Each row is a point on a landscape with many valleys, with its height.
From any point a ball rolls to the lowest of the 2 points nearest to it. It stops when none of these is lower. Distance is the straight distance between rows; heights are no part of it.
K_38 (h 41.1): [132  96  81 136 150 167 105 144 160  81 193  87 134  65  70 137 171 138
 152 134 116 171  98 101 151 152 110 132 106  97 118 185 149 169 153 123
  88 110 127 140 152 100 126  98  91 130 149 137 160 113 162]
K_511 (h 31.8): [ 92 107 137 118 180 165 139 139 122 137 102  68 126 130  70 125 164  91
 137 156 119 164  96 115  89 166 157 108 160 133 121 118 143 135  80 139
 132 119 130 160 136 135  64 125 140  97 154 101 136 138 131]
K_273 (h 1.4): [102 161 129 105 135  96 125 154 126  97 150 172  98 135 134 147  48 191
 146 119 134 161 177 159 139 118 141 138 119 130 155 190 112 142 139 124
 102 122 142 144 109 149 158 177 112 130 100 123 150 132 132]
K_736 (h 20.0): [130 127 143 133 100  99 125 113 113 147 139 168 153  93 185 177 104 116
 103  93 169  58 106 105 184 126 133 102 117 133 166 171 124 152 155 127
 114 110 128 132 101 105 116 122 150 194 120 129  77 163 118]
K_741 (h 53.7): [100 175 119 130 122 110 142 125 135 161 161  97 128  85 112 166 158 105
 144 134 150 167 101 116 142 129 129  85 114 151 184 158 146 158 146 131
  87  54 103  78  97 140 130 115 119 175 157 135 127 173 121]
K_761 (h 57.5): [106 140 120 132 107 103 146 119 151 197  80  80  93 158  56 136 164 152
 130 143 141 143 113 134 111 107  96  69 127 157 129  38 162 112 103 135
 178 109 124 102 123 186  86 155 134  37 180 126  81 117  96]
K_566 (h 36.1): [101 196 168 112 145 123 150 137 102 132  82 159 105 192 156 106  98 126
 123 168 111 106 180 166  74 109 163 143 154 123 103 130 127  86  77 123
 140 143 144 113 123 160 136 144 144  93 114 100 134 134 105]
K_537 (h 16.8): [119 139 124 121 120 140 127 130 146 123 132  85 118 132  98 130 161 114
 146 128 120 186 110 127 115 117 120 101 105 121 141 107 165 121 127 129
 140 107 134 106 120 139 126 117  92 101 175 128 134 137 117]
K_975 (h 12.8): [105 142 104 123 149 156 124 133 143 124 117  51 103 132  70  66 170 104
 144 119 111 217  96 133  88 116 128 101  79 116 111  99 180 137 109 119
 131 107 147 138 148 131  87  65  90  83 157 131 127 139 112]
K_987 (h 53.2): [172 119 118 157  48 127 133 101 159 150 182 123 122 130 134 173 143 118
 128 115 131 126  94 144 133 105  75 115 112 137 176 107 137 154 149 147
 173 120 112  95 123 105 134 126  90 120 199 124 117 168  76]
K_183 (h 37.7): [149 114 140 124 115 185 117 106 106 108 126 100 104 153 132  99 115  89
 112 109 103 139 112 150  52 115 139 119 110 112 133 110 126 131  63 143
 162 129 165 171 146  95  97 125 114  94 134  95 119 151  84]
K_631 (h 55.7): [104 202 103 121 126 106 138 133 137 159 166  95 117  91  96 152 166 115
 169 143 126 203 124 150 110 108 112 112 108 161 155 146 152 154 147 113
  66  48 108  47 109 158 157  88 113 134 173 158 153 187 127]
K_979 (h 61.3): [133  80  98 125 191 167 124 118 179  77 170  59 144  97  55  83 159 113
 140 178  83 156 117 117 104 137 120 152 122  79  73 144 141 156 101 108
 105 135 127 149 177  88  82  70 122 118 113 153 177 125 163]
K_981 (h 50.7): [ 79 164  96 127 151 130 144 132 145 185 134  68 139  77  51 133 212  95
 131 131 147 166  89 103 122 153 136  77 126 148 152 146 166 169 142 125
  84  60 105  83 143 124  85  70 120 151 150 135 125 158 151]
K_966 (h 31.9): [117 147 121 132 158 120  94 134 105  97 139 137 120 107 127 135  93 132
 138 156  86  96 181 186  85 117 134 197 160 127 107 161  93 133 127 116
 101 186 112 102 147 161 196 191 117 145 107 149 174  86 167]
K_36 (h 43.3): [121 102 127 128 179 134 120 150 145 106 147  92 123 114  85 164 143 119
 149 183  87 134 128 154  99 158 145 156 161 119 112 153 117 144 115 135
 100 150 115 123 137 149 132 162 116 113 139 128 182 112 154]
K_588 (h 36.4): [131  97  93 110 167 145  89 147 127  89 166 114 123  82  91 140 118 150
 139 121 126 154 101 123 165 168 134 127 127 114 141 211 140 183 136 133
  69 112 126 183 117 122 111 119 110 148 136 111 160 112 160]
K_33 (h 16.5): [ 92  87 160 137 145 105 145 149 102 151  89 125 139 106 170 183 149 117
 147 138 143  98 104 106 180 185 148 125 166 147 129 119  94  97 161 132
 140 151 125 139 127 142 125 182 160 135 115 137 120  82 143]
K_246 (h 60.9): [ 97 155 116 140 198 170 140 137 147 112 141  89 148 103  87  60 157 108
 114 135 116 166 124  83 137 149 129 144 103  86  77 153 123 132 144  94
  87 120  97 122 162  86 110  21 143 154  85 129 135 117 180]
K_510 (h 60.0): [117 180 126 121 119 101 165 116 130 198  86  86  77 179  68 117 116 148
 133 143 162 146 127 183 107 109 102  70 155 182 161  74 136 153  64 131
 179  94 124 117 103 183  81 146 149  76 165 103  94 164  97]
K_685 (h 12.7): [198 113 108 128  65 164 100 113 122  79 151 143  87 145 146 101  99 133
 112  91 107 138 146 156  90  90 115 140  94  99 136 108 136 113 107 146
 151 157 163 140 164  97 167 142  89 105 148 121 146 123  91]
K_344 (h 14.7): [167 116 112 130  86 148  97 116  76  68 136 174 161 103 172  93 105 142
 105  64 153  80 168  93 149 102 119 157 126 111 105 110 142 124 142 137
 116 165 127 152 150 122 180 139 105 153 113 149 112 107 165]
K_876 (h 70.8): [102 136 141 123 178 162 152 116  93 110  73 143 155 158 168  84 109 115
 109 111 130 108 139  91 114 142 160 125 111 109 104 133 118 102 107 114
 107 140 115 156 108 120 113  84 151 147  98  90 108 138 139]
K_400 (h 23.5): [164  87 123 138  73 137  99 101 107 112 160 168 146 111 145 140  94 132
  94  74 138  79 100 115 170 108 109 107 123 124 171 169 136 177 130 143
 147 112 140 183 125  88 121 120 120 163 142 121  89 172 118]
K_587 (h 23.3): [157  50 107 109 134 168  69 116  54  69 117 143 155 122 131  66 107 128
 113  88 108 100 134 118 106 135 136 154 181 137 134 150 124 152  96 166
 102 171 133 230 169 103 122 169 121 130  99 137 130 115 188]
K_514 (h 28.0): [139  30 114 110 174 169  94 122  85  92  89 131 123 139 108  91 103 137
 124 101 123 135 112 107 117 158 142 124 152 129 131 162 120 135  95 156
 108 142 148 236 133  91  95 144 143 127 105 103 138 104 164]
K_992 (h 39.5): [133 180 153 139  87  74 148 116 163 189 122 136 111 173 136 130 116 127
 110 146 162 123 130 167 119  94 107 113 122 154 137  93 154 135 117 131
 184 122 117  84  87 174 113  87 138 105 170 110 104 174  98]
K_98 (h 26.9): [100  94 120 139 106 134 129 126 137 152 151 103 153  66 107 215 187 104
 136 132 133 118  79  86 171 172 121  98 156 141 171 152 127 145 166 155
 131 102 121 120 121 111 115 171 113 150 174 150 110 126 133]
K_847 (h 26.0): [ 83 138 107 117 173 159 134 111 110 162 113  53 120 111  66 114 183  73
 108 136 119 157  88 134  58 118 150  79 150 137 130 111 157 165  76 136
 118  93 126 133 151 135  57  98 141 107 159 115 112 180 114]
K_440 (h 71.1): [101 168 181 125 152  84 171 145 157 154  91 172 130 147 200 140  82 188
 148 113 190 117 148 130 196 125 129 115 107 156 147 111 110 110 170 105
 148 133 132 112  79 142 130 123 154 141  86 116 100 131 105]
K_500 (h 47.0): [ 97 151 110 137 122 145 142  87 103 107 164 104 172 117 118  63 186  49
  74 129  82 110 106  89  80  60 146 139 123 113  61 137 105 145 128  88
 111 125 128 108 190  83 131  57 142 160  82 157 116 176 134]
K_55 (h 66.8): [149  78  87 109 134 169  83 118  86 104 178 123  96  87  97 172 111 130
 136 115  71 144  90 177 107 151 132 122 150 135 174 180 114 184 103 168
 105 111 135 166 138 102 124 187  96 111 161 108 148 155 116]
K_494 (h 13.9): [ 85 156 119 115 182 105 115 162 124  94 158 145 121  96 120 150  76 175
 152 139 141 165 153 157 140 140 166 146 124 139 149 214 100 173 143 115
  49 116 128 145  94 164 137 140 136 155  97 116 154 131 149]
K_115 (h 50.2): [178 114 130 111  94 103 126 154 153 131  92 180  95 168 152 140 126 189
 128 128 129 127 169 125 174 145 124 125 133 139 139  85 103  48 157 132
 152 157 151 120 122 121 174 190 126 122 100 154 135  70 119]
K_47 (h 45.6): [ 83 182 145 122 169 119 138 144 105 152 109 121 162 104 141 136 154  95
 128 134 135 124 113  99 131 125 161 121 113 125 107 138 126 119 143 103
  85 109 109  84 115 144 125  97 164 174 108 117 126 153 140]
K_958 (h 44.0): [152 143 161 151  50  92 146 125 148 177 104 170 111 173 161 160 118 120
  98 142 129  59 136 159 136 126 115 140 159 150 125 107 128 104 128 152
 204 164 139 104 126 124 136 155 144 119 151 111 100 106  75]
K_14 (h 16.4): [115 168 132 132 121 101 100 126 114 130 158 160 143  71 178 155  93 140
 136 101 161 124 115 106 179 121 133 116  90 124 173 191 127 153 163 108
  72  82 124 107  87 130 147 104 137 192 111 139 111 149 121]
K_360 (h 1.9): [161 103 122 156  45 149 137  99 124 154 139 113 123 149 133 170 175  78
 114 124  90  82 100 156 100 124  99 136 149 127 136  79 119 124 117 171
 201 142 145 121 179  90 134 191 103  74 187 138 105 111  68]
K_404 (h 51.8): [196  72 113 156  72 122 117 129 164 132 116 208 148 182 141  98  94 186
  84  64 157  88 118 116 164 114  92 125  98 144 133 114 136 136 132 143
 179 185 153 173 105  87 118 100 137 152 116  96 100 132  96]
K_497 (h 54.1): [196  94 116 152  40 109  99 122 150 128 130 219 124 150 152 127  68 166
  95  72 136  67 149 152 153 100 114 152 139 145 156 134 137 136 124 155
 169 187 139 149 135 100 151 125 125 153 126 117 103 141  93]
K_515 (h 40.8): [135 107 111 118 185 119  83 128 112  68 146 138 142  91 112 103  71 138
 128 153 100  88 169 158 118 130 153 195 159 122  97 140  93 164 131 112
  65 183  98 130 132 161 135 149 139 152  85 147 177  85 202]
K_144 (h 56.3): [129 154 148 140  85  82 136 140 152 139 170 152 107 109 132 199 110 172
 169 133 136 144 155 154 175 118  81 127 119 146 182 156 118 120 185 135
 144 116 148  90  99 133 195 197  93 132 144 155 135 121 102]
K_8 (h 8.5): [104 100 140 146  89 117 145 111 112 157 109 120 183 137 136 160 208  93
 107 143 127  93  85  57 146 138 128 108 141 124  93  77 119  91 148 128
 196 128 128 129 152 123 119 148 127  93 150 158  93 106 142]
K_379 (h 5.7): [102 128 125 154  68 123 138 103 123 175 136 107 165 117 125 197 202  81
 110 141 109  79 103 105 117 124 119 113 159 128 141  85 135 116 138 148
 173 112 116 103 163 117 114 172 121  91 191 143  80 135  98]
K_77 (h 55.0): [140 109 128 107 129  92 103 138  81  79  87 196 133 126 162  93  55 190
 117  66 135 110 174 138 175 130 155 147 165 145 154 141 134 130 113 154
  82 159 141 175 132 124 134 176 113 132  85 129 124 106 137]
K_831 (h 30.3): [143  50  91 120 135 178  87 108  87  59 177 106 156  97 103  86 137 110
 112 118  87 103 118 109 106 113 126 169 172 130  88 153 112 165 114 138
 117 175 120 179 180 108 134 137 116 155 104 160 138 122 205]
K_787 (h 19.1): [101 147  88 118 148 175 117 109 120 134 161  44 111 103  81  98 173  76
 139 113  99 206  82 170  48 101 127  98 112 134 129 105 148 163  82 128
 110  93 135 128 159 108  82  80 106  85 168 136 130 192  91]
K_309 (h 49.6): [137 148 104 156  64 112 126  89 146 191 172 101 111 148 153 132 135  69
  73 121 119 110  88 181  75  80  92 127 126 139 124  70 157 152  98 166
 198 122 122 103 143 117  81  95 136  80 200 113  83 177  70]
K_282 (h 11.0): [115 178 144 115 116 107 128 125 134 119 166 148 107 122 158 151  83 149
 145 123 145 155 150 149 126 115 126 129 107 134 173 185 126 140 132 116
 108  79 126 108  95 148 154 124 121 156 129 135 130 181 107]
K_31 (h 55.6): [118 162 148 126 134  89 136 140 170 184  86 119 148 138 107 116 182 165
 154 123 162 177 118  86 177 134  98  75  80 133 123  55 167  87 181 107
 167 107 116  89  90 165 121  95  97  86 145 130 120  94 130]
K_826 (h 52.9): [134 171 129 131  92 129 133 103 112 147 149 121 138 130 162 134 142  76
 100 124 132 108 113 133  88 101 152 118 119 118 130 140 140 142 113 133
 126  88 113 108 122 126 117  87 150 158 158 113 104 197 102]
K_151 (h 40.3): [106 211 169 128 119  93 132 141 114 166  93 146 132 156 166 141 126 116
 128 166 128 103 161 143 116 101 141 139 131 123  87  93 152  75 131 115
 153 135 126  85 116 181 163 124 142 102 128 115 111 140 115]
K_780 (h 72.3): [137 105 145 129 134 134 154  99 124 121  86 168 147 174 178 101  84 138
  96  91 157  82 121  93 145 133 136 115 106 118 136 138 131 124 117 125
 140 134 123 169  95 103 102  98 146 148 113  91  83 141 119]
K_843 (h 57.6): [ 97 101 137 116 153 100 112 143  80 104  88 160 126 110 183 146  79 152
 121 102 127  80 129 141 162 140 173 141 162 141 161 186 103 148 125 143
  89 136 124 172 117 138 113 190 141 153  88 127 101 117 144]
K_786 (h 13.8): [133  94 151 134 101 114 124 142  81 134  99 148 160 105 198 165 132 109
 134 113 141  48 119 102 159 160 133 144 159 136 114 102 104  87 164 133
 155 165 119 136 144 137 170 185 147 140 113 161  96  88 153]
K_120 (h 58.4): [178  76  85 109 130 146  91 151 120  60 130 142 118 122 112  75 128 174
 139 104 126 170 189 109 135 129 117 170 136 110  63  74 126  90 147 136
  84 201 116 146 163 127 175 138 107 124 107 163 195  59 189]
K_425 (h 30.8): [111 134 175 125 134 126 161 115 110 131  69 178 112 192 177 109  59 136
 105 137 121  82 163 155  74 132 175 127 146 138 133 137 126 102  61 134
 144 139 146 144 112 131 104 135 150 117  99  86 101 154  95]
K_700 (h 49.7): [192  85 149 145  81 123 128 136 176 148 108 164 130 184 138 130 132 176
 108 114 151 109 109 107 169 138 101 100 106 143 141  88 127 102 147 138
 189 160 146 138 102 115 118 147 127 136 133 110 115 116  90]
K_422 (h 16.6): [115 109 130 128 111 120 128 152 129 156  86 112 115 156  90 147 196 107
 142 152  86 145 137 112 107 133 130 130 145 117  90  65 152  61 125 143
 161 158 142 109 165 141 138 165 119  50 156 145 147  92 119]
K_434 (h 68.6): [135 164 160 130 116  90 164 123 180 143 118 180 122 176 164 104  61 189
 139 104 194 142 147 148 154 105 111 124  94 149 155 156 135 135 119 106
 144 129 125 117  76 145 128  77 132 153 106 105 108 174 100]
K_420 (h 36.8): [145  66 119 127 180  94 114 168 137  99 137 113 110 105  97 157 131 154
 164 178 127 123 134 161 147 175 145 152 172 125 111 163 101 131 140 145
  92 171 122 166 124 159 139 193 127 109 108 137 184  72 164]
K_429 (h 18.2): [166 113 116 106 111 152 104 135 129  70 130 154  94 139 119 101 100 168
 127 100 118 181 154 123 128 120 129 122 101 112 141 129 143 107 114 128
 104 138 155 164 127 121 154 135  95 127 126 106 164 111 123]
K_917 (h 49.4): [ 99 216 151 127 124 101 134 125 107 173 130 124 152 113 156 133 150  74
 120 143 145 123 133 140  89  99 156 113 121 132 124 144 139 135 125 116
  75  72 102  67 110 160 136  86 166 173 122 127 121 196 116]
K_163 (h 54.8): [147 113 103 136 129 144  95 135 128  51 153 125 140 103 110  92 118 136
 146 125  85 139 184 133 103 104 117 195 123 105  69  90 127 117 141 105
  96 195 109  97 163 142 184 133 103 137 126 158 190  74 187]
K_699 (h 51.6): [146 118 118 159  58 137 135  89 146 168 176 103 143 141 133 155 153  85
  87 121 140 102  79 145 110 110  91 110 125 133 163  92 134 170 115 151
 195 108 124 126 133 101  82 118 124 114 187 113  84 179  76]
K_305 (h 24.2): [117 160 135 130 136 117 128 146 102 124 107 148 110 143 142 153 123 127
 155 167  96 108 172 169  98 130 127 173 168 128 109 150 105  92 126 129
 139 167 136  97 142 158 196 209 116 111 116 146 158  80 130]
K_489 (h 57.7): [170 107 135 134  71  98 122 129 152 148 144 192  89 149 131 161  52 168
 129 106 132  90 137 189 141 113 108 135 154 162 189 184 117 155 102 160
 172 161 138 147 132 100 137 156 122 143 133 119 113 171  51]
K_7 (h 24.5): [107 139 182 111 139  98 182 143 135 146  58 164  77 202 159 127  67 161
 130 151 129  89 163 155 116 142 164 121 163 156 154 147  96 107  92 147
 154 133 153 148 122 117  98 189 156 117  83 106 100 132  80]
K_252 (h 49.5): [ 94 158 124 114 196 129 123 127 148 120 167  82 135 103  69 153 155 104
 140 180  75 142 125 163  80 129 151 152 147 125 113 146 132 162 116 116
  83 114 111  77 133 149 114 107 141 141 139 127 183 161 141]
K_452 (h 47.2): [184 115 141 124  73 118 137 153 172 151  99 167  88 200 118 137 128 164
 113 148 125 107 144 153 151 130 101 121 133 148 152  95 112  80 118 149
 184 159 160 114 126 117 142 173 131 114 128 128 123 102  67]
K_40 (h 54.9): [135 130 132 142 127 122 141 129 165 152 113 136 163 125 144 117 173 150
 141 106 147 166 114  55 190 140 103 108  67 110 119  67 149  70 202 103
 167 128 130 118 106 124 144  95  98 104 121 138 138  69 145]
K_34 (h 24.7): [155  61 129 111 125 163 112 146 111 110 100 123  91 150  99 137 138 122
 137 136  93 150 125 135  97 162 139 119 159 127 139 116 118  96  94 158
 143 150 159 170 155 111 126 189 123  96 130 120 157  87 122]
K_957 (h 24.4): [ 99  97 142 133 128 146 146 118 124 157 114 100 144 107 128 180 155 104
 109 129 149 115  69  87 167 172 141  76 144 148 180 165 118 155 136 143
 129  92 115 156 103 110  72 153 138 173 142 124  88 133 131]
K_744 (h 42.3): [147 151 123 132 102 175 113  91 106 126 173 105 108 136 163  96 101  73
 110 108 105 139 103 192  27  88 139 131 102 112 141 115 120 147  57 147
 134  99 140 140 145  99  99  86 129  98 153 109 121 213  67]
K_179 (h 36.0): [146 214 146 125  85  83 162 133 176 171 141 134  85 189 119 125 105 146
 154 145 147 171 170 184 114  69  79 122 109 148 141 108 155 117 141 123
 174  99 137  79 105 163 164 115 112  80 157 137 135 167  99]
K_331 (h 46.0): [ 95 109  93 132 167 175 140 138 173 127 171  56 138  79  48 129 196 110
 140 153 131 186  81 112 125 166 123 105 116 125 129 165 164 169 123 140
  99  87 127 127 169  95  86  79 103 126 151 135 141 137 150]
K_218 (h 49.2): [137  83  94 139 207 140 127 137 137 111 169 112 171  51 108 112 151 127
 145 133 162 112 114  76 200 163 110 165 133  92  86 148 100 137 176 103
  90 147  99 145 157 106 138  79 153 149  74 162 146  72 202]
K_716 (h 64.8): [114 166 152 106 162 130 158 118 147 131  83 121 109 182 116  75 102 158
 135 118 164 191 127 136 123 137 130  89  90 142 152 140 158 124  95 101
 130  83 126 121  80 152 102  65 116 130 123  95 110 156 124]
K_857 (h 54.0): [127  83 116 147 134 140 135 132 137 142 126 139 169  90 139 138 173 142
 154  89 167 152 104  37 211 166 101 117  96 119 121 118 118  90 207 115
 151 131 129 148 130 112 154 102 114 121 114 149 120  59 172]
K_387 (h 48.5): [149 113 110 127 180 139  97 107 157  49 166  97 138  91  83  96  87 127
 137 176  70 115 181 155  95 117 146 193 133  88  77 114 120 155 114  86
  84 155 109 103 148 139 129 116 129 135 105 143 201  90 195]
K_415 (h 32.7): [150  58 132 118 142 191 125 109  87  99  80 132 121 172 134  77 121 109
 103 104 110 121 121 106  70 137 149 122 126 123 114 114 110 112  69 144
 144 146 157 212 142  86 105 136 145 112 102  81 120 125 142]
K_976 (h 31.1): [121 212 144 100 123  96 167 165 158 145 139 133  72 198 104 118  79 171
 184 147 147 191 189 176 102 118  98 116 120 142 165 136 142 109 146 123
 149 103 152 105 113 148 154 167 113 103 130 128 156 155 127]
K_296 (h 52.6): [111 101 111 135 193 131 135 170 142 148 137 123 161  47 132 154 160 130
 164 121 169 136  97  73 217 183 121 131 123 119 117 147 117 117 196 115
 103 130 122 125 125 135 136 108 145 144 110 142 132  65 169]
K_329 (h 73.2): [140 119 144 133 139 118 171 109 130 152  67 176 166 176 211 101 107 142
  98  84 160  68 140  74 169 149 126 137  99 125 101  78 121  96 150 119
 156 148 125 161  91 109 127  90 161 133  92 100  87 105 126]
K_563 (h 54.5): [162 144 143 154  55 100 123 116 177 151 184 145 111 124 134 186 122 159
 149 126 156 137 129 154 160  92  60 113 103 154 184 142 130 139 172 135
 161 109 116  85  93 128 170 126  91 138 186 142 119 170  77]
K_446 (h 13.5): [136 104 134 115 110 109 143 140 125 170  58 132 128 194 125 111 187 136
 113 140 111 139 119  81 127 145 143 114 119 116  86  26 130  53 134 134
 178 140 142 150 125 142 109 138 152  65 124 131 125  91 117]
K_730 (h 20.5): [116  75 143 129 135 131 130 148 103 149  72 108 104 157 111 155 168 104
 149 167  91 124 125 131  96 177 151 134 184 130 111 110 107  82  98 149
 152 159 127 140 157 141 124 192 141  91 137 137 161  84 130]
K_865 (h 58.1): [124 181 131 150  99 100 112 132 124 120 184 157 142  75 161 191 120 143
 173 135 134 142 151 146 149  98 101 152  96 133 149 149 130 116 181 113
 100 101 129  58 111 149 221 158 111 146 150 156 142 121 125]
K_100 (h 42.4): [ 87 189 154 124 149 107 138 154 123 154  96 126 154 117 144 158 153 120
 155 155 145 144 133 109 139 122 138 127 120 125  98  91 146  90 156 105
 126 124 130  78 107 170 154 120 137 116 134 131 125 121 134]
K_803 (h 44.5): [151  74 108 117 241 117 134 123 133 107 149  97 162  68 113  84 113 130
 146 167 154  85 143 101 182 174 132 173 139  79  79 122  87 149 150  95
  67 134  84 142 148 112 103  86 178 143  52 155 162  68 200]
K_778 (h 29.9): [143  51 131 102 143 119 121 175 150 119 115 126  66 138  91 161 140 159
 150 167 116 166 130 145 145 187 141 118 175 152 150 147 106 108 119 168
 120 142 159 166 119 135 126 210 128  96 124 130 172  65 132]
K_436 (h 52.4): [148 112 130 109 120  86 117 159 123 107  92 189 100 126 151 135  85 201
 134  99 137 136 170 135 201 131 136 131 145 143 159 119 112  94 164 134
 115 159 159 144 116 127 166 194 113 128  87 150 140  84 133]
K_788 (h 10.8): [131  78 150 142  75 114 150 109 143 187  94 118 161 179 119 128 195 125
 105 136 140 120  87  65 157 152 101  92 121 124 112  44 128 103 143 139
 211 116 140 150 135 122  81 154 132  87 142 136  93  98 117]
K_364 (h 20.6): [ 77  92 176 125 144 128 157 145 123 152  72 108 111 134 135 170 131 117
 131 155 135 124  96 120 150 188 161 102 173 162 160 137 104 133 113 151
 137 118 123 153 106 145  72 183 160 135 138 111 101 113 120]
K_470 (h 31.7): [119  98 102 125 145 149  97 134  87  95 152 139 156  71 124 142 132 118
 118  97 130 112 100  89 178 149 131 132 146 123 127 193 120 156 160 124
  81 123 120 167 132 110 132 121 128 176 104 145 121 118 181]
K_703 (h 27.6): [102 148 120 122 225 103 127 160 157 100 161 115 143  77  99 151 106 144
 149 184 130 132 131 164 149 138 171 165 128 131 112 183  92 177 156  99
  47 129 117 114 103 164 120 127 162 153  84 122 168 105 165]
K_194 (h 25.7): [121 158 143  97 141 114 161 170 174 131 117 132  89 167  86 137 126 180
 162 149 132 216 171 138 142 136 118 111 125 145 144 102 143  78 153 128
 139 121 166 109  98 145 156 168 105  90 120 131 163 100 133]
K_138 (h 7.2): [200 105 108 126  56 161 109 102 117 122 131 144  85 150 147 131 129 100
 116 105  79  89 132 176  79 112 114 143 141 127 143 106 126 115  85 167
 182 158 152 137 181  82 159 188  95  98 149 131 127 102  78]
K_270 (h 37.6): [132 124 128 125 250 101 131 147 157 112 151  99 158  62 105 123 112 115
 148 187 134  94 116 133 166 159 155 158 122  97 100 150  97 170 158  88
  54 118  98 103 123 132  95 105 180 167  62 134 169  85 177]
K_65 (h 72.4): [103 172 169 129 148  89 169 143 132 173  72 156 163 138 214 135 125 138
 132 123 174  93 128  94 188 144 140 118 106 143 118  74 123 103 159 106
 155 129 119 113  81 154 118 102 172 131 105 104  84 108 111]
K_999 (h 21.0): [125 127 128 112 144 143 130 152 154  93 125 121 114 131 100 125 125 153
 159 136 120 202 138 126 130 136 128 126 113 115 114 131 142  98 129 124
 117 131 146 127 109 151 159 127  94 110 130 119 172  95 136]
K_659 (h 62.6): [ 91 175 154 112 157 104 167 122 120 172  69  96 109 168 106 115 123 123
 124 145 160 154 124 147 111 137 141  71 140 160 148 112 145 141  85 113
 145  83 124 110  93 173  81 119 142 110 146 109  91 165 124]
K_644 (h 56.4): [114 133 127 127 124  96 138 115 159 190  83  86 129 151  80 108 191 159
 119 125 160 159  99  86 142 116  94  62  86 136 103  46 187 116 139 120
 178 100 114 104 114 164  78 104 108  69 166 134  91 106 130]
K_743 (h 66.6): [144 149 138 133 124 126 142 108 163 130 116 156 126 175 144  72  80 157
 114 101 180 157 135 128 122 117 109 108  68 120 163 148 159 146  92 112
 133 103 116 135  78 122 114  42 123 158 126  97 104 172  93]
K_25 (h 64.9): [103 156 109 143 174 167 124 130 108  99 140 125 168  99 122  73 127 117
 114 110 130 131 154  71 141 123 127 163 103  95  72 140 106 135 153  77
  74 142  98 105 154 108 146  44 155 180  76 135 136 103 180]
K_799 (h 41.7): [131 149 159 156  75  90 132 113 149 180 131 150 141 155 167 157 134 116
  96 140 150  78 115 132 145 117 116 124 128 141 134 104 148 125 148 128
 185 136 120  96 101 139 122 111 136 135 160 111  89 151  99]
K_467 (h 68.4): [107 133 121 125 187 153 124 130  93  92 100 153 151 122 164  86  95 132
 124 101 134 111 167  93 133 126 145 160 124 109  84 122 106 114 134  94
  73 167 103 138 124 141 144  95 149 168  87 121 148 100 177]
K_667 (h 63.9): [110 134 121 115 131 149 128 114 105 135 170 117 101 100 126 179 115 113
 128 141 107 138 106 166  97 147 147 110 155 143 182 185 113 179 110 155
 105  87 114 116 119 129 114 172 126 145 162 117 132 186  94]
K_288 (h 62.5): [108 192 110 152 112 135 100 130 118  85 163 120 149  92 133 108 132 119
 148 130  98 157 172 121 106  71 117 171  77  94  82 117 133 120 148  61
  74 121 113  52 126 138 190  71 129 159 127 154 176 140 138]
K_373 (h 65.9): [124 192 116 152  97 132 102 122  96  95 164 130 144 107 171 133 107 110
 135 137  89 107 179 158  82  71 135 182 114 102  96 138 115 118 127  90
  87 137 111  59 146 149 195 109 133 166 127 143 164 157 125]
K_609 (h 46.6): [154 178 102 127  84 122 123  95 137 165 168 100  92 137 166  89 118  60
 100 118 120 162  95 194  50  63 118 133  96 139 126  90 145 149  76 149
 139  88 117 110 134 129  81  55 141  88 178 131 109 215  76]
K_406 (h 55.5): [110 137 131 115 223 148 127 134 160 104 131  74 142 114  65  93 138 110
 135 181  96 148 124 130 103 142 148 143 132  90  83 145 144 147 110 104
  87 122 108 111 142 132  76  61 150 150 104 122 171 136 177]
K_624 (h 27.5): [136  83 111 122 118 177 104 104  88  93 155 122 143 111 117 130 137 106
 107  92 116 116  91  96 136 125 121 112 130 118 138 177 121 162 120 135
 128 108 143 189 151  88 121 124 114 152 130 125 108 139 146]
K_279 (h 59.8): [135 175 111 157  69 128 103 124 130  99 186 138 146  85 163 146 138 129
 156 111 129 152 145 115 146  81 103 151  71 100 126 127 143 111 176  90
 100  97 124  72 115 135 200  92 104 161 156 154 141 134 123]
K_463 (h 18.7): [169  94 106 117  93 177  90 103  55  58 131 159 151 133 159  60  94 129
  94  71 126  84 159 118  94  92 133 163 147 119 116 128 137 142 100 152
 116 169 124 183 178 108 147 136 106 141 104 143 110 135 156]
K_549 (h 38.5): [115 107 100 142 124 179 123  99 103  68 168 104 162 105 117  83 168  90
 104 120  96 116 127  81 103  87 127 165 139 106  60 126 103 138 131 100
 129 156 124 135 185 102 159 101 115 156 101 170 122 122 179]
K_91 (h 60.8): [148 130 146 119  95 127 133 115 137 144 145 138  82 149 123 169  78 139
 133 132 129 115 125 184 120 137 110 109 149 150 199 161 114 159  94 153
 158 112 133 128 114 110 119 180 109 125 150 108 113 172  59]
K_187 (h 53.1): [116 175 113 140 101 136 142  97  99 147 155 126 159 133 156  75 179  53
  81 115 127 105 111  97  89  81 150 122  99 105  89 148 130 146 130 112
 105  87 123 107 153 100 120  39 156 170  98 125  97 194 121]
K_833 (h 16.0): [110 152 168 111 120  98 160 156 120 151  77 149  75 177 146 154 110 136
 139 170 115 102 165 160 116 148 141 131 175 146 132 144  89  90 115 147
 162 139 156 123 132 136 137 224 139 106 101 138 134  83  97]
K_712 (h 33.9): [121  52 141 121 211 179 132 139 127 113 105  89 121 136  94 104 136 119
 141 155 123 151  97 117  99 179 153 123 155 116 108 152 121 134  78 145
 113 136 132 204 127 114  66 117 149 119 111  95 151 119 158]
K_714 (h 10.7): [151 121 134 144  70 128 126 113  99 114 132 171 155 115 193 145 107 114
  97 105 139  33 138 121 134 123 135 145 143 120 119 133 130 115 143 135
 146 152 128 133 143 119 171 150 127 161 126 143  84 125 136]

Two balls start at each pair of points below. Name the first point that both come to, or write never.
K_644, K_981 => K_273
K_778, K_588 => never
K_440, K_47 => never

For each start below, name the point where the ball stops.
K_65 => K_273
K_252 => K_360
K_741 => K_273
K_631 => K_273
